The views of a scene show one set of named points, each view turned or mirrored, and shifted as a whole, with a little noise and some points left out.
(in the rows, 128 means zero)

Scene 1
View 1
Z_100: [ 98 112 162 152 112 117  98  88 125 108 101 122 133 148  93 145 146  89
 126 128 103 131 145]
Z_898: [147 133 150 113 123 108 132  56 167 113  87 151 128 100 137 131 173 123
  98 117  78 128 100]
Z_883: [145 104 169 111 122 138 149  80 147 105  59 170 175 124  96 108 122 135
 105 136 124 147 107]
Z_546: [112 103 172 143 117 130 117  89 124 107  85 139 154 147  86 127 127 109
 120 131 120 142 135]
Z_970: [171 109 157  73 118 144 165  81 164  91  21 175 195 115  99 106 117 139
  98 158 121 151 102]
Z_730: [102 108 177 165 115 126 102  81 129 121 102 126 122 146  86 147 149 104
 129 122 100 137 133]
Z_240: [137 100 181 115 119 155 140  90 147 102  37 150 164 143  62 126 121 124
 119 154 122 155 120]
Z_847: [ 77  89 191 185 115 141  94 104 101 116 100 119 138 177  53 142 120  88
 144 126 128 145 159]
Z_357: [139 114 124  83 116 104 137  94 132  78  76 164 213 121 130 100 109 101
  93 136 128 122 141]
Z_93: [157 102 150  80 117 130 158  93 142  81  46 174 217 123 104  93  99 126
  92 149 139 141 123]
Z_14: [116 129 125 116 114  88 101  81 138  92 107 129 152 120 138 138 154  82
 106 123  92 109 148]
Z_104: [112  86 202 160 121 157 130  92 119 117  72 148 159 157  54 122 114 123
 124 135 133 160 126]
Z_150: [148 130 129  90 118  99 134  71 157  92  82 159 172 104 140 116 148 111
  92 125  98 120 117]
View 2
Z_93: [125 115 200 124 194 148 118 120 123 152  45 105 117  80 109 123 169 159
 123 141 137 109 178]
Z_970: [122 106 202 104 161 140 104 119 117 162  41 101 119  95 111 137 146 178
 115 134 153  95 169]
Z_898: [141 112 135 113 112 100 108  76 127 121  81 130 178 160 125 141 146 166
 106 148 134 131 151]
Z_104: [104 137 152 142 141 154 110 190  82 134  98 121 131 121  91 108 168  99
 124 119 139 136 131]
Z_150: [146 108 158 120 156 116 127  63 142 123  66 117 155 135 128 137 163 173
 118 150 125 137 169]
Z_883: [121 121 178 124 155 132 106 136 112 142  67 115 143 109 105 122 158 149
 114 137 145 113 158]
Z_730: [120 127 114 133 113 134 122 139  94 113 119 122 154 165 111 123 165 102
 126 128 120 166 127]
Z_100: [122 121 113 135 129 143 136 123 101 114 117 120 145 161 116 125 173 100
 137 126 112 177 132]
Z_240: [107 115 170 113 136 156 110 154  86 148  74 101 115 119 102 130 150 128
 130 118 147 118 146]
Z_14: [147 109 121 128 146 127 149  66 135 107  94 116 154 163 134 135 177 137
 135 148 101 180 158]
View 3
Z_546: [131 111 135  84 108 100  82 140 151 104 116  89 175 152 119 126 157 133
 124 128 114 116 115]
Z_150: [136 162 144  70  93 116 157 131 120  94 122 141 144  96 133 100 158 106
 123 135 110 116 105]
Z_357: [167 154 100  83 108 116 142 121 111  66 106 117 178  89 137 112 147 102
 124 128 106 107 114]
Z_240: [101 101 120  77  88 127  88 107 152  67 116  83 168 160 126 103 167 131
 124 123 118 110 144]
Z_847: [142  84 146  90 120  74  28 165 165 134 123  56 197 182 114 145 144 150
 122 130 111 124 115]
Z_14: [159 155 173  68 100  86 117 160 122 131 120 125 160 100 134 113 140 114
 113 143  95 134  90]
Z_970: [100 132  97  71  81 154 148  81 129  34 113 117 154 124 133  87 176 110
 127 122 123  97 146]
Z_730: [119 109 172  74 103  84  76 160 162 140 130  94 164 164 114 128 156 141
 124 135 111 127 104]
Z_104: [111  87 114  93 114 102  70 126 168  92 120  76 183 185 107 134 166 147
 133 124 125 103 131]
Z_883: [112 123 110  83  99 129 131 110 144  68 118 111 161 139 118 111 175 123
 136 126 126  95 129]
Z_100: [139 117 173  74 108  82  74 159 149 134 123  93 172 146 123 124 144 135
 116 138 105 131 101]
View 4
Z_847: [138 115  93 139 154  89  75 106 126 139 147 132 121 208 124 138  81 104
  99 127 120  80  97]
Z_546: [132 145 107 165 145 106 117 105 129 115 138 131 118 165 119 150  96 132
  89 142 132 109 118]
Z_730: [154 160 114 136 155 107 114  94 132 126 128 126 117 195 106 142  89 118
 107 148 113 114 111]
Z_970: [ 96 163 148 188 120 118 177 128 137  66 149 150 119 106 125 190 114 184
  56 155 162 161 147]
Z_14: [174 194 116 198 159 113 145  76 121 143 111 116 111 149  63 131 123 138
  99 160 144 101 123]
Z_357: [128 168 112 239 135 121 155 108 115 107 124 128 116  96 101 160 129 174
  71 145 173 104 132]
Z_150: [152 205 128 205 141 132 172  90 129 102 112 126 110 112  84 154 125 163
  87 164 150 131 138]
Z_240: [102 135 131 150 130  99 138 120 136  93 162 146 122 156 129 174  95 152
  66 147 145 139 128]
Z_100: [159 156 107 156 158 101 114  91 124 136 130 120 118 186  93 138  99 119
  99 148 130 101 114]
Z_104: [108 122 107 141 137 106 101 121 134  97 146 143 121 176 156 163  82 132
  85 128 124 113 113]
Z_93: [ 96 150 123 216 123 116 156 127 127  78 143 145 121  97 133 180 119 181
  59 140 167 125 137]
Z_883: [117 164 126 169 132 119 143 114 136  85 133 139 115 142 124 167 103 156
  83 149 138 136 134]
Z_898: [160 220 136 160 140 135 168  82 141  94 104 126 105 144  88 150 112 146
 105 172 121 155 143]

In a view up to two points have been moved. Name them for each view, in the order of its rows, or write none.
view 1: none
view 2: none
view 3: none
view 4: Z_883

Scene 2
View 1
Z_395: [143 140 116 144 125 114 142 169  91 120 148 150 124 167 122  97 126 140
 155 108 165 102  72]
Z_97: [ 68 160  84 125 150 122 144 180  99 131 102 141 143 180 105  72  76 136
 151 115 145  96 122]
Z_860: [108 169  97 145 140 106 143 152  91 146 118 139 112 166  98  92  98 124
 146 125 147 105  93]
Z_842: [ 87 147  77 130 153 102 136 200 109  87 132 166 154 176 118  72  81 141
 158 118 142  80 109]
Z_267: [ 74 154  69 138 167  75 128 158 112 102 117 164 133 161 112  99  75 121
 142 138 130  90 132]
Z_632: [109 177 114 151 134 109 144 104  70 202  93 110  80 163  85 111 106 107
 132 131 150 130 107]
Z_266: [134  83 140 128 120 107 120 103  84 131 125 146 118 157 151 138 132 128
 123 113 177 130 133]
Z_965: [107 133 131 136 123 127 135  85  62 199  86 112  94 162 111 125 115 114
 121 120 166 140 140]
Z_371: [135 187 105 166 144  75 137 105  85 177 117 127  71 152  87 119 111 101
 136 146 137 119  80]
Z_997: [134 109 139 122 108 149 144 175  80 124 138 144 141 176 136  89 128 151
 154  88 189 108  94]
Z_281: [117 107 143 120 113 151 140 133  68 155 112 126 127 173 133 104 123 139
 140  95 186 126 126]
Z_779: [188  46 165 131 101 110 115 115  89  94 170 168 126 155 176 146 167 146
 131  99 195 124  95]
Z_48: [ 65 142  97 126 150 113 134 131  89 153  85 130 127 169 111 102  77 121
 134 126 148 115 160]
View 2
Z_860: [143 152 135 133 158 124  94 117  99  95 132 135 134 152 133 136 156 156
 162 149  99 144 125]
Z_48: [167 151 122 132 138 153  77 155  95  77 116 128 133 114 126 104 149 116
 146 136 116 133  92]
Z_97: [147 164 143 111 132 121  68 125 102  77  84 131 139 112 158 123 158 130
 153 159  95 139 117]
Z_965: [160 137 100 141 155 165  93 168  94 116 183 131 134 141  91 101 116 147
 130 111 147 132 112]
Z_266: [130 123 113 118 139 137 164 151 117 107 159 157 126 136 138 108 140 151
 142  63 148 112  96]
Z_997: [ 98 159 133  83 127  94 131 120 124 114 127 152 144 128 165 124 129 175
 144 104 138 116 148]
Z_779: [ 87 116 122  96 132 104 224 133 140 123 167 178 126 153 167 124 142 182
 151  21 156 100 110]
Z_267: [159 142 144 137 144 134 102 126 101  55  85 137 127 123 159 128 189 117
 176 141  79 138  76]
Z_842: [131 159 155 107 131 103 102 107 112  67  65 142 137 121 185 134 183 136
 173 148  82 136 110]
Z_395: [112 153 144 104 141 100 129 113 119 102 123 145 136 145 163 138 151 169
 160 122 114 130 135]
Z_371: [161 126 119 175 192 146 108 130  89 104 178 129 120 192  95 144 163 167
 174 146  96 156 108]
Z_281: [126 151 119  99 130 126 111 146 113 119 150 143 143 122 136 108 111 158
 129  98 154 120 133]
Z_632: [155 144 112 146 171 148  91 143  90 118 178 129 132 164  93 126 130 167
 145 137 127 143 125]
View 3
Z_965: [109 135 122 161 145  92 176 157 149 139 163 152 131 116  89 128 106 131
  95 146 182 152  91]
Z_997: [127 103 102 126 189 185 119 142 134  99  95 147 122 115  93 106 100  97
 145 149 122 132 123]
Z_97: [125 123 151 138 175 157 158 119 140 130  95 110 109 123 149  75 109 153
 131 144 158  76 157]
Z_266: [124 147  99 155 205 134 180 147 128 106 149 177 108 109  84 134 114 116
 132 152 114 166 103]
Z_842: [123 125 139 127 214 181 160 101 131 119  79 103  92 117 150  75 109 153
 156 140 121  82 167]
Z_281: [132 120 110 150 164 149 143 162 139 107 125 165 129 118  87 113 107 102
 120 154 147 131 110]
Z_632: [ 93 115 121 138 154 102 158 137 153 155 142 118 126 116 103 137  94 135
 109 134 187 155  94]
Z_779: [127 132  64 140 248 170 154 149 118  78 133 190 102 100  61 154 108  85
 160 152  61 200  94]
Z_371: [ 76 131 120 130 197  97 180 105 150 171 144  97  99 108 121 152  97 163
 124 124 163 174 102]
Z_267: [106 150 148 141 217 129 200  92 134 142 119  94  86 114 158  98 113 183
 140 133 139 105 153]
Z_860: [ 99 115 131 128 183 137 153 113 147 149 112 100 108 114 130 114  99 147
 133 132 160 127 127]
View 4
Z_97: [138 138 206 100 136 132 174 144 150  66 119 179  99  39  73  67 137 109
 118  84 116 139  54]
Z_632: [126 126 155 109 129 150 163 116 168 109 128 150  99  98 110 112 178  95
  99 119 132  83 122]
Z_860: [145 123 177  93 127 135 170 117 149  87 125 151  96  66  91  85 148 106
  98 116 127 136  86]
Z_267: [131 123 176  96 131 108 186 151 141  53  92 175  68  34 100  88 144 111
 105 105 122 181  47]
Z_965: [110 126 145 142 127 151 142 145 183 103 125 175  89  95 122 126 189  98
 112 110 121  64 124]
Z_48: [115 133 176 122 140 130 173 164 167  67 106 192  81  56 105 102 161 106
 119  85 121 113  69]
Z_395: [146 122 184 126 103 133 125 114 142 100 151 152 108  64  75  70 132 117
 106 122 109 170  85]
Z_281: [122 133 172 162 108 150 102 140 172 103 156 179 113  77  89  91 152 114
 125 106 100 108 107]
Z_842: [151 127 204 103 122 114 163 139 132  62 120 171  95  30  70  54 118 119
 110 102 111 192  39]
Z_371: [138 112 141  81 131 132 193 100 150 103 108 126  74  98 126 113 177  89
  82 137 146 116 120]
View 5
Z_395: [140 144 117 108 131 131 152 101 164 168 154 111  90 114 105 168  79  83
 125 107  93 132 133]
Z_842: [142 152 141  96 121 117 193 128 195 129 136 114  63 108  94 163  67  64
 124 109  37 131 127]
Z_860: [129 154 136 101 119 147 142 149 166 163 142 113  89 111 148 153  66  86
 114 110  87 133 114]
Z_997: [157 141 103 102 156 132 139  71 158 166 177 103  94 112  87 155  78  90
 127  93 107 136 151]
Z_632: [132 149 133  91 135 176  94 153 144 182 147 104 119 113 186 126  67 109
 112 102 122 131 107]
Z_266: [161 128 120  73 166 148 133  79 141 169 126  90 156  98 134 139 106 128
 116 133 106 110 145]
Z_965: [154 141 135  65 162 182  88 139 140 169 142  89 143 100 186 100  74 127
 111  98 121 121 117]
Z_281: [161 134 105  88 171 155 110  83 141 174 172  91 123 104 123 129  81 114
 122  89 128 129 145]
Z_779: [158 120  84  99 175 127 155  17 124 200 133  93 167 104  92 182 134 124
 126 154 129 109 163]
Z_48: [163 142 156  56 148 156 138 157 178 126 127  93 108  97 153 104  65  99
 110 100  62 123 115]
Z_267: [142 148 158  75 117 132 186 153 189 126 101 107  92 102 132 149  76  84
 115 129  34 119 113]

In a view up to two points have been moved. Name them for each view, in the order of its rows, or write none.
view 1: Z_395, Z_632
view 2: none
view 3: Z_371, Z_267
view 4: none
view 5: Z_281

Scene 3
View 1
Z_652: [ 85 139 103 172 193 145 178 165 124 134 139 105 177 156 110 109 158 122
 149 137 124 132  70]
Z_24: [133 120  32  98 128  97 168 197 138 106 161 140 187 129 100   7 174 145
 111 170 139 101  85]
Z_178: [182 128  60 131 150 158 107 162 153 149 165 146 135 145 148  83 150 175
  92 158 207  96 123]
Z_349: [149 142  81 122 146 142  93 173 132 153 159 138 155 135 110  63 148 117
 104 163 160  91 127]
Z_992: [152 136  72 113 143 134 113 175 141 134 158 143 157 138 123  59 147 132
 108 158 158  95 123]
Z_956: [ 79 130  86 142 173 118 183 179 118 121 145 110 191 142  91  68 159 109
 153 151 107 130  68]
Z_440: [ 77 135  93 156 183 121 206 171 135  96 145 107 182 166 120 107 143 126
 178 130 104 138  67]
Z_991: [ 82 168 135 138 175 125 140 167 144  90 145 131 161 163 132 142 102  78
 200 124  76 119 131]
Z_386: [102 124  80 168 182 142 203 164 142 113 150 110 173 162 137 113 152 158
 154 134 141 141  60]
Z_146: [147 149  99 117 149 141  97 169 153 119 160 152 143 151 143 101 114 121
 140 147 145  97 151]
Z_68: [166 136  74 111 139 135 129 166 175  93 168 161 137 159 169 107 118 163
 143 145 158 102 141]
Z_131: [161 152 101 114 148 149  87 162 164 118 164 161 128 153 159 125 101 130
 138 147 153  94 163]
Z_55: [ 98 146 100 120 155 116 157 180 151  80 152 135 169 161 134 109 117 108
 178 139 101 120 113]
Z_114: [108 157 132 161 189 160 120 154 138 128 143 122 149 166 137 150 112 103
 163 128 126 119 125]
Z_790: [ 95 149 109 145 175 134 129 174 112 151 142 111 180 140  85  73 151  84
 133 153 118 111 100]
Z_784: [156 143  77 106 131 128 115 172 160 102 162 158 144 148 147  85 120 136
 137 149 141  92 143]
Z_763: [136 137  61  87 123  96 133 192 149  95 163 152 170 138 110  36 139 118
 135 164 121  93 125]
Z_606: [114 152 130 166 191 168 128 149 146 123 145 124 140 167 154 164 111 123
 170 125 137 122 122]
Z_899: [162 140  65  96 121 121 135 170 181  69 168 170 137 161 176 103 106 158
 155 143 145  97 148]
Z_724: [173 122  56 127 143 145 164 160 185  89 173 154 132 167 188 123 124 203
 137 143 180 110 112]
View 2
Z_763: [ 86 159 116 151  71 161 115 123  80 165 119 121 115 163  99 108 141 113
 193 141 124 152 112]
Z_178: [ 78 174 140 186  51 146 105  60  85  86 169  73  99 117  99 152  83 127
 180 112  85 102 108]
Z_724: [ 92 140 138 180  99 180  90  45  80 112 213  96  87 137 114 130 127 114
 166 110  60 113 131]
Z_55: [ 88 135 147 135 130 166 100  95  90 170 165 119  95 146 118  79 166  85
 132 111 127 183 125]
Z_899: [ 65 118 110 163  98 163 118  86  63 149 192 121 100 139  99 146 132  90
 188 116  92 136 175]
Z_349: [ 77 183 153 163  54 133 115  96  94 118 126  78 107 118  96 120  89 113
 165 115 131 142  93]
Z_784: [ 70 144 128 159  82 149 114  95  76 146 163 104 104 128  95 134 116  96
 174 116 112 148 140]
Z_991: [ 78 134 168 125 149 150 107  97  99 173 171 118  85 121 123  68 162  53
 100  86 152 216 140]
Z_652: [114 178 177 152 123 177  71  63 113 127 159  92  83 141 135  50 156 107
 108 105 113 170  61]
Z_24: [107 183 117 163  52 181  97 110  88 154 106 113 118 183 104  94 144 146
 206 161 101 126  69]
Z_606: [ 77 148 179 149 142 149  94  54 101 120 203  88  76  97 125  94 128  70
  98  73 120 176 127]
Z_68: [ 72 136 133 175  92 159 109  60  74 113 202  95  93 126 101 143 108  98
 172 100  85 126 149]
Z_146: [ 66 147 139 155  86 135 121  91  81 132 163  93  99 111  98 135 106  86
 155 100 128 161 142]
Z_956: [118 183 160 143 113 179  75  92 116 156 129 108  95 163 127  45 169 118
 127 127 123 171  57]
Z_790: [ 94 191 176 138  99 146  95  97 117 141 122  89 100 129 113  64 130 105
 120 108 152 185  66]
Z_992: [ 81 177 139 164  62 147 112  96  90 130 133  88 109 131  99 122 104 118
 175 122 116 138  98]
Z_114: [ 85 155 179 144 135 145  97  67 105 127 181  85  80  97 117  89 125  69
  97  75 131 186 123]
Z_386: [121 154 155 168 135 205  63  43 102 131 197 108  81 166 139  65 175 119
 130 116  67 138  88]
Z_440: [120 155 161 145 142 191  71  72 104 152 169 117  84 163 139  47 182 103
 115 116 105 177  81]
Z_131: [ 58 137 143 161  90 130 124  82  79 127 183  91  97 100  95 146  97  78
 157  89 121 151 161]
View 3
Z_724: [179  95 124  53 140 161  76 138 148 131 175 136 118 169 135 125 105 139
  69 135 192 177 135]
Z_606: [117  89 121  76  96 124  71  98 159 156 179 172 102 170 167 139 106  98
 100 102 167 102  97]
Z_386: [200  96 109  41 174 138  72 126 159 180 186 133 119 189 107 159 143 134
 115  93 143 146  94]
Z_349: [155 141 152 149 130 122 134 137 117 100 153  83 121 116 199  82 112 140
 107 128 162 134 150]
Z_790: [151 133 136 138 140  96 125 113 134 162 167 107 118 145 178 123 144 123
 152  83 122  87 101]
Z_899: [125  70 148  70 138 168  99 120 110 145 146 124 120 132 150 147 115 152
  83 150 219 172 175]
Z_652: [178 116 116  90 154 103  92 115 156 175 184 128 116 173 143 144 142 116
 141  73 118 100  82]
Z_784: [132  97 149 105 131 146 115 119 115 139 150 116 119 124 170 126 123 146
  99 140 193 143 160]
Z_992: [167 130 144 124 141 129 122 135 124 118 157  93 122 132 181 103 118 143
 109 128 163 144 140]
Z_440: [172  89 120  71 172 116  92 109 140 204 174 134 116 177 119 170 162 127
 144  81 129 108  92]
Z_956: [181 118 126 107 176 106 112 120 128 191 169 106 122 157 140 151 165 135
 163  80 115 103  96]
Z_114: [113  90 124  92  98 112  85  98 153 161 178 164 105 157 176 135 113  99
 111  97 160  90 101]
Z_24: [209 135 146 120 201 131 141 148 103 150 148  54 137 128 140 123 159 175
 139 120 143 164 151]
Z_763: [146  90 160 113 175 148 139 131  90 163 132  80 127 115 149 143 152 171
 128 139 182 156 180]
Z_55: [121  76 139  90 147 130 102 103 116 196 154 136 111 148 141 167 151 133
 133 106 165 109 128]
Z_146: [117  95 143 109 108 136 109 119 122 132 155 129 113 129 185 120 111 130
  99 131 187 126 146]
Z_68: [141  86 141  79 129 156  94 126 123 134 156 124 116 144 157 128 108 141
  79 146 203 166 155]
Z_991: [ 79  66 139  95 111 121  98  80 127 208 160 164 101 148 161 173 144 109
 139  95 161  78 112]
Z_131: [104  90 147 101  99 145  99 115 127 123 153 141 108 131 187 114  96 126
  83 141 201 134 149]
View 4
Z_114: [123  70 189 161 109 141 150 166  89 108 107 149 169 187 144 157 154 144
 146  96 113 117 157]
Z_68: [144 141 135 209  86 120 119 174 133 128 142 175 188 177 171 123 116 155
 137 151 145  94 124]
Z_992: [124 145 167 204 106 134 136 118 131 102 136 154 156 164 158  99 134 116
 143 187 110  90 119]
Z_178: [144 159 156 217  94 114 120 137 157 113 155 206 160 181 153 122 134 121
 168 207 111  84 150]
Z_790: [112  87 197 156 122 153 159 104 100  82 107 112 144 155 149 117 171 103
 141 141  86 100 124]
Z_440: [120  72 156 120 111 159 147 145  98  90 121  89 176 131 177 139 187  88
 145 110 121  55 111]
Z_386: [141  87 131 120  95 142 127 183 129 107 151 132 195 145 188 167 182  85
 173 122 137  29 129]
Z_146: [133 131 170 219  95 123 135 156 117 122 121 182 171 193 146 119 113 167
 133 143 126 127 139]
Z_724: [155 131 128 185  81 116 112 189 146 130 160 189 194 177 176 147 139 124
 168 154 143  61 143]
Z_131: [134 131 167 221  95 123 133 161 115 125 123 184 171 195 150 121 109 170
 127 142 129 131 138]
Z_349: [122 139 181 209 110 135 143 107 128  98 125 161 144 172 147 101 138 121
 143 188  94 106 127]
Z_606: [132  74 182 161 104 135 145 186  96 113 115 169 175 192 146 169 152 151
 156  91 121 115 165]
Z_991: [118  64 181 151 111 155 156 166  67 114  94 103 179 165 152 141 145 159
 111  63 133 124 121]
Z_763: [122 148 146 203 103 143 137 117 119 110 128 111 169 135 179  76 125 123
 106 168 131  82  75]
Z_652: [124  74 175 121 115 152 150 142 105  91 126 119 166 154 162 158 187  88
 169 122 101  62 142]
Z_24: [126 155 133 182 106 141 127 100 143  93 146 107 168 122 189  76 151  75
 133 198 121  39  74]
Z_55: [127  93 151 160 100 150 141 163  91 116 115 108 186 149 174 127 141 137
 114  95 142  91 103]
View 5
Z_178: [164 157 141 117 145 111 156 116  76 143 120  97 128 154 130 140 117 160
 205  56  72  68 174]
Z_724: [113 133 168 105 129  93 140  91 117 122 136 104 158 154  76 121 110 123
 204 105  79  67 147]
Z_349: [144 159 114 131 108  92 180 126  97 175 120 105 102 110 139 120 118 151
 145  64 121  95 161]
Z_146: [118 156 161 133 104  65 157 123 107 178 144 116 107 106 131 109  99 134
 152  89 105  63 159]
Z_991: [ 64 135 181 134  78  21 147 115 142 188 150 126 113  48  85  63  78 106
  88 124 117  77 125]
Z_55: [ 71 139 169 125  73  51 154 102 152 174 167 135 124 103  91  84 104  88
 132 139 133  62 135]
Z_386: [ 83 107 132  98 107  91 148  74 157 113 119 103 172 124  24  93 126  98
 147 123 112 113 108]
Z_956: [ 98 131  91 116  76  80 184  96 161 161 112 112 128  87  68  86 128 102
  94 114 158 136 117]
Z_440: [ 73 114 123 110  84  65 158  84 167 146 125 113 152  89  37  74 116  93
 105 132 139 119 107]
Z_68: [110 151 175 121 110  79 149 107 110 154 157 122 129 145 114 116 107 118
 191 105  97  47 161]
Z_784: [116 159 154 129  96  78 164 115 114 170 153 121 111 129 132 116 110 120
 169 101 115  57 162]
Z_899: [ 96 155 183 122  96  74 151 106 121 162 178 132 129 154 122 117 105 102
 195 122 111  31 167]
Z_652: [ 99 119 113 115 100  73 161  95 144 142  98  98 147  72  46  84 112 123
 101  98 122 137 110]
Z_131: [117 158 184 134 113  61 145 126  94 176 151 117 112 109 134 110  91 135
 164  79  88  44 165]
Z_992: [137 154 116 126 106  99 177 117 107 169 127 108 110 129 132 126 128 133
 155  84 125  89 164]
Z_114: [101 132 173 129 112  39 139 118 116 165 124 110 128  53  81  77  82 143
 106  88  88  85 126]
Z_24: [127 151  68 113  77 125 205  93 145 161 131 120 111 165 116 129 158  96
 161 111 177 110 156]
Z_790: [117 140  99 131  89  69 182 117 133 178 110 107 109  65  96  91 112 133
  87  84 142 133 131]
Z_606: [ 94 127 187 124 121  39 129 113 117 152 125 105 141  62  68  76  79 142
 119  90  75  83 126]

In a view up to two points have been moved. Name them for each view, in the order of its rows, or write none.
view 1: Z_386, Z_724
view 2: Z_68
view 3: Z_349, Z_763
view 4: Z_440, Z_146
view 5: Z_178, Z_55
